Each row is a point on a landscape with many valleys, with its height.
From any point a ball rolls to the lowest of the 2 points nearest to it. It stops when none of these is lower. Distance is the straight distance between rows; heights are no part of it.
z336 h=6.20: [ 51 124 120 181 168 159 120  96  76 161 133  63 100 149 124 118 131  93
 119 141 123]
z411 h=4.78: [133 119 156 102 134 132  93 125 139 194  89 140 172 139  98 131  90 135
 127 134 118]
z184 h=6.85: [106 163  95  86 125 130 152 109 166 132 130 156 131  73 131 141  84 185
 124 135 141]
z352 h=3.11: [111 153 133 105 139 165 154 135 161 167  95 127 111 112 139 120 139  81
 105 118 157]
z725 h=3.97: [175 151  95  82 109 124 130 154 151 190  83 135 162 145 162 153 165 145
 176 130 143]
z475 h=6.76: [ 95 173  99  83 106 172 167 130 161 157 148 130 145 110 134 187 106 175
 140 147 147]
z264 h=2.84: [192 147 103 107 116 113 174 153 132  69 167 144  88 124 189 141 163 109
 129 114 121]
z344 h=5.11: [153 164 111 115 154 130 111 134 174 157 114 181 150 210 167 160 160 107
 162 137  73]
z166 h=5.82: [113 147 155  75 147 118 128 132 152  82 171 165 174 137 100 131 126 107
 127 175 169]
z118 h=4.61: [ 54 130 135 125 114 161 159 107 132  77 170 135 156  95  65 132  63 164
 117 163 160]
z484 h=3.80: [161 177  86 113 148  88 169 136  95  73 132 102  91  99 173 120 128 155
 161 112 120]
z741 h=5.76: [144 165 158 130 160 132 141 105  77  99 130 141 106 169 132  81  58 144
 198 139  77]
z915 h=1.37: [171 117 159 123 123 118 137 139 172 136 104 167 123 125 150 130 121  77
  67  95 119]
z39 h=2.23: [143 122  71 120 138  67 104 132 131 100 148 120 188 106 179 177 151 130
  82 117 150]
z443 h=2.92: [133 137 169 101 132 166 134 136 168 185  64 165  95 159  94  79 169 110
 174 126 141]
z378 h=5.56: [103 163 144  87 166 129 124 115 147 115 149 158 156 146 115 138 105 135
 157 163 125]
z719 h=2.29: [169 135 119  72 117  98 120 149 129 117 128 137 171 139 136 137 156 104
 123 130 167]
z577 h=2.30: [123 123 109 128  79 133 139 149 117 116 154 112 156 115 120 171 111 131
 111 154 139]
z950 h=3.48: [152 197 103  93 156 113 166 128 134  84 129 155  94 118 173  99 121 145
 186 135 121]
z77 h=1.51: [ 76 118 106 104 111 164 116 131 111 185 107 101  77 121 120 117 182 172
 163 105 159]
z153 h=6.66: [116 146  83 107  98 161 156 139 161 181 130 118 152 111 150 215 114 158
 111 112 114]
z11 h=2.98: [176 135 128 182 160  75 140 108 103  34 174 113 138 115 138 133 105 116
 104 143  97]
z197 h=2.38: [ 74  73 152 167  93 174 106 128 156 159 122 137  75 117  79 131 148 172
 110  90 112]
z617 h=3.33: [163 153 139 104 121 154 168 161 170 170  75 174 109 152 134  94 151 136
 209 138 122]
z692 h=4.89: [163 172 147 135 220  97 145 101 108 103 105  71  99 141 148  91 130  58
 120 124 141]
z631 h=5.33: [121 156 133 103 159 129 104 129 169 163 125 161 145 175 125 148 134 141
 169 145  91]
z286 h=4.65: [155 147  81 123 134 146 126 126 148 185  83 153 124 176 193 158 187 104
 119  84 115]
z515 h=1.57: [178 101 102 113 127  76 135 123 134  89 121 125  97  74 122  94 148 166
 113  98 140]
z523 h=2.80: [121  70 172 143  75 155 112 139 125 155 102 155  76 110  85  93 129 166
 127  98 111]
z522 h=4.09: [117 128 148 177 126 127 146 112 103  91 181  95 181 113 115 145  74  90
 105 179 137]
z121 h=4.04: [ 84 114  67 179 104 142 135 143 119 128 133  72 133  96 157 178 161 118
  93 120 142]
z903 h=4.37: [141 159  78  94 123 127 130 136 147 160 108 118 147 129 194 171 166 121
 128 112 140]
z440 h=5.45: [111  85 140 184 105 121  84 118 100 134 140 123 158 109  81 141  80 168
 126 146  89]
z346 h=3.12: [108 115 177  94 121 164 104 132 139 175 108 153 104 169  73  97 141 125
 141 117 115]
z705 h=4.73: [130 107 101 160 111 104 117 138 145 122 137 138 132 116 167 167 150 127
  72 111 106]
z448 h=4.28: [115 133 158 132 133 136 145 133 112  99 121 103 114 112 104  82  99 102
 122 127 157]
z261 h=4.77: [ 78 120 115 115 127 147 101 127 106 169 119  92 158 160 119 151 160 107
 120 129 155]
z98 h=0.46: [150 107 169 113  95 143 130 147 151 128 123 154 157 157 104 134 127  68
  85 125 136]
z127 h=0.99: [146 114 108  98 127  79  98 133 128 112 144 133 219 142 132 166 142 110
  88 135 164]
z756 h=4.95: [ 78 151 121 109 102 162 154 103  98 111 117 145 134 111 106  91  41 190
 177 134 159]
z731 h=4.05: [146 112 109  74  60 153 144 165  94 143 134 108 161 135 120 133 176 136
 179 145 184]
z167 h=6.03: [186 158 176 117 156 104 124  94 136 145 156 163 182 153 144 130  48 128
 152 174  82]
z477 h=2.15: [172 118 132 107 127 108 126 139 132 127 107 144  78 105 142  90 146 147
 133  98 118]
z468 h=3.05: [131  62 101 141  69 133 121 123 132 141 124 116 118  66 133 130 178 175
 108 104 167]
z189 h=5.21: [163 154 113 118 174 116 126 109 160 203  96 132 198 150 168 152 100 103
 143 153 119]
z294 h=3.02: [156 146 143  87 135 133 144 149 164 127 107 145 125 127 146 104 161  74
 132 125 167]
z762 h=5.46: [171 178 117 116 184  83 122 111 126 143 129 108 209 143 181 150 116  96
 152 166 138]
z136 h=2.36: [148 114 138 150 130 100 123 136 118  69 163 124 138 131 121 138 120  92
  89 140 125]
z333 h=3.42: [197 137 134 183 156  90 157 123 104  58 141 106 102 131 166 149 106  86
 111 114  64]
z606 h=3.91: [128  92 160 195 109 147 115 143 107 139 122  93 153 119  90 127 103  76
  92 146 120]
z489 h=5.90: [156 178 146 122 176 115 139 108 125 126 139 140 144 163 162 107  79 135
 180 161  82]
z905 h=3.45: [163 136 117  88  78 138 126 151 118 175 108 129 154 137 130 141 113 152
 164 141 121]
z709 h=3.67: [135 185 138 112 168 126 150 151 172 129  97 171 110 154 134  88 141 135
 198 161 120]
z168 h=3.15: [141  60 159  98  69 172 144 135 116 157 113 155  61 108 126 106 162 183
 152 117 135]
z929 h=5.20: [176 157 145 138 216  81 117 105 123 131 105 110 121 188 153 100 161  65
 134 116 115]
z976 h=4.03: [114 169 136 106 177 127 140 137 148  96 135 148  91 153 138  90 165  97
 163 146 132]
z245 h=3.83: [119 124 137 209 132 150 155 129 132  80 163 112 126  94 129 138  85  77
  88 158 118]
z841 h=4.62: [131 111 112 152 106  93 110 137  49 108 130  75 133 120 103  95 104 158
 153 129 128]
z706 h=3.19: [144 185  90  83 122 133 179 151 148  88 160 147 104 128 192 143 143 122
 165 150 112]
z654 h=2.91: [137 132  92 108  56 141 143 150  83 151 144 106 154 132 145 168 122 150
 149 144 116]
z760 h=4.16: [171 142 102 129 127 101 150 144  71  94 115  80 116 106 144 108 104 137
 142 118 133]
z320 h=5.44: [125 116 163 185 106 136 128 134  94  55 161 150  71 133  94  80  85 150
 153 134  72]
z106 h=4.41: [ 84 106  87 161 110 131 100 125  96 154 136  82 171 136 135 187 150 125
  94 123 133]
z619 h=3.57: [126  93 129  79  41 162 138 144 105 146 153 124 155 123  81 148 156 175
 151 144 164]
z862 h=5.57: [139  96 159 186 179  68  89  85 124  93 147 107 135  98 113 110  98 128
  87 124 124]
z341 h=6.48: [104 121 122 112 124 136 109 119 174 129 169 158 174 162 120 221 119 154
  83 119  94]
z183 h=2.47: [ 85 105 162 118 118 167 113 138 138 155 136 136 137 156  73 155 122 122
 102 124 121]
z474 h=5.61: [124 137 151 158 134 141 124 121  73 110 121 135  64 156 114  69  74 163
 169 117  65]
z81 h=4.70: [127 161 112  92 181  83 112 119 145 115  95 126  95 113 146  79 175 157
 171 107 151]
z255 h=5.08: [ 86  90 119 174 116 103  70 124  51 123 142  87 137 127  85 110 100 189
 153 142  97]
z139 h=2.66: [125 133 149 110 138 131 121 130 150 163  75 130  95 100 122  86 130 124
 117  95 151]
z488 h=3.25: [ 89 103 165 200 144 139 119 110 167 117 137 154 118  72  82 125  87 129
  79 136 111]
z703 h=6.10: [106 141 141  85 134 123 113 133 179 107 155 172 140 140 121 150 165 120
 107 136 160]
z80 h=4.23: [167  82 179 159  94 132 120 153  92 144  86 105 130 126  84  84  98  88
 108 126 125]
z543 h=1.95: [208  98 133 150 117  86 136 142 168 100 108 141 126  99 149 141 141  95
  62  85 138]
z58 h=2.87: [ 81 103 153 169 126 150 113 131 144 115 122 139  82 111  94 110 130 128
  92 106 122]
z73 h=4.79: [ 65 135 107 144 112 154 166  92 119  80 136 146 134  74 101 107  46 180
 131 133 161]
z66 h=2.21: [173  59 125 101 107  89 108 126 121 123 104 129  99  87 122  78 193 186
 130  83 163]
z123 h=2.37: [115 132 130  99 123 154 110 136 140 195  71 137  82 141 121  83 178 157
 195 108 135]
z943 h=5.78: [115  96 122 184 175  68  79  77 105 108 134 104 144  77 100 101  85 187
 105 128 117]
z223 h=5.30: [117 140 143 121 105 141 146 132 109  72 154 170  93 133 108  93  88 164
 162 142  98]
z369 h=5.13: [104 161 123  92  82 167 157 132 116 122 143 164 119 128 122 126  83 192
 183 146 120]
z23 h=5.01: [131 144 109 119 193  70 102 121 134 122  99  98 116 121 169 109 160 114
 120  89 146]
z244 h=4.40: [121 143 120  73 150 116 133 133 147  81 141 150  94 110 134  83 189 133
 163 121 175]
z148 h=2.67: [136  63 112 160  97 115 111 123 117 137 110 109  79  66 121  75 175 184
 120  86 144]
z728 h=4.51: [104 130 122  85  87 158 131 150 121 142 137 107 161 151 119 167 183 106
 132 140 189]
z607 h=3.99: [ 99 134 131 137 115 155 180 133 142  87 150 125  76  91 123 100 124 111
 112 118 157]
z604 h=3.41: [124  97 140 100  85 189 177 132 123 143 136 136  56 123 143 106 181 142
 154 130 162]
z835 h=3.69: [ 93 118 128 127  93 158 152 144 109 108 150 126  69 131 116 103 160 128
 142 126 135]
z549 h=1.49: [130 106 153 124  85 133 126 151 119 107 168 145 156 160 105 150 127  94
 119 151 122]
z723 h=3.54: [123  98 173 225 142 147 109 110 141 108 143 130 134 102 102 140  99  78
  71 139 101]
z614 h=6.58: [109 138 115 130 134 167 135 113 185 167 144 142 143 125 141 222  85 147
  84 111  93]
z302 h=3.56: [ 90  85 101 172  80 155 105 149 104 159 113  81 116  89 123 148 173 141
 113 102 152]
z298 h=4.88: [132 156  79 132 163 136 114 117 161 201  82 170 145 221 152 171 183 115
 140 106 106]
z364 h=5.65: [110  98 140 165 126 137 101 120 124 149 147 136 138 150 121 164  96 143
 107 136  65]
z441 h=5.98: [105 145 104 166 168 141 115  92  68 180 134  71 138 176 143 132 111  80
 142 157 107]
z811 h=6.42: [ 80 128 121 156 173 128 108 116  92 149  96  68 103 154 127  93 152  68
 105 118 148]
z869 h=4.44: [ 99 113  77 181 142  93  98 134 112 107 143 102 127 107 161 147 152 136
 102 111 122]
z959 h=4.50: [160 104 175 125 137 109  98 129 103 166  93 126 149 151 102  91  98 105
 118 123 120]
z922 h=4.36: [101 124 154 128 127 125 128 108 126 101 171 137 172 118  94 142  64 138
 105 168 128]
z769 h=6.31: [109 124 129  73 123 125  99 132 176 113 171 196 153 167 115 185 156 156
 123 125 115]
z924 h=3.04: [ 94 103 153 112  59 181 135 151 132 147 148 121 133 125  68 157 132 133
 111 130 155]
z463 h=5.00: [140 134 155 126 176 124 110  96 163 208  75 128 172 124 132 129  90  93
 111 136 125]
z908 h=5.73: [132 168 107 122 158 121 126 112  86 154 134  77 177 154 154 135 105  98
 167 173 123]
z588 h=2.44: [202 117 120 154 106 105 164 150 143  59 152 132 109 104 152 139 165  82
  92 105 132]
z16 h=4.57: [145 158 138 139 167 114 163 125 102  87 101  78  86 104 129  84 121  88
 111 107 152]
z732 h=4.94: [118 110 127 163 126 127 110 125 151 119 157 162 128 180 148 165 159 103
  77 106  81]
z140 h=5.31: [105 119 129 157 211  63  95  94 125 104 145  99 114 112 154 113 136 123
  91 109 136]

Call two points neighbours if one is among the 2 nearest of the other. Go from one point of each pair to the other, from neighbour to neighbour, staying as low as possible. Name the highest point that can't be avoided.
z98, z515 -> z364
z127, z515 -> z352
z77, z183 -> z346

Where does a ball stop that starts at each point below?
z140 -> z77
z741 -> z197
z614 -> z98
z184 -> z197
z440 -> z98
z298 -> z98
z908 -> z197
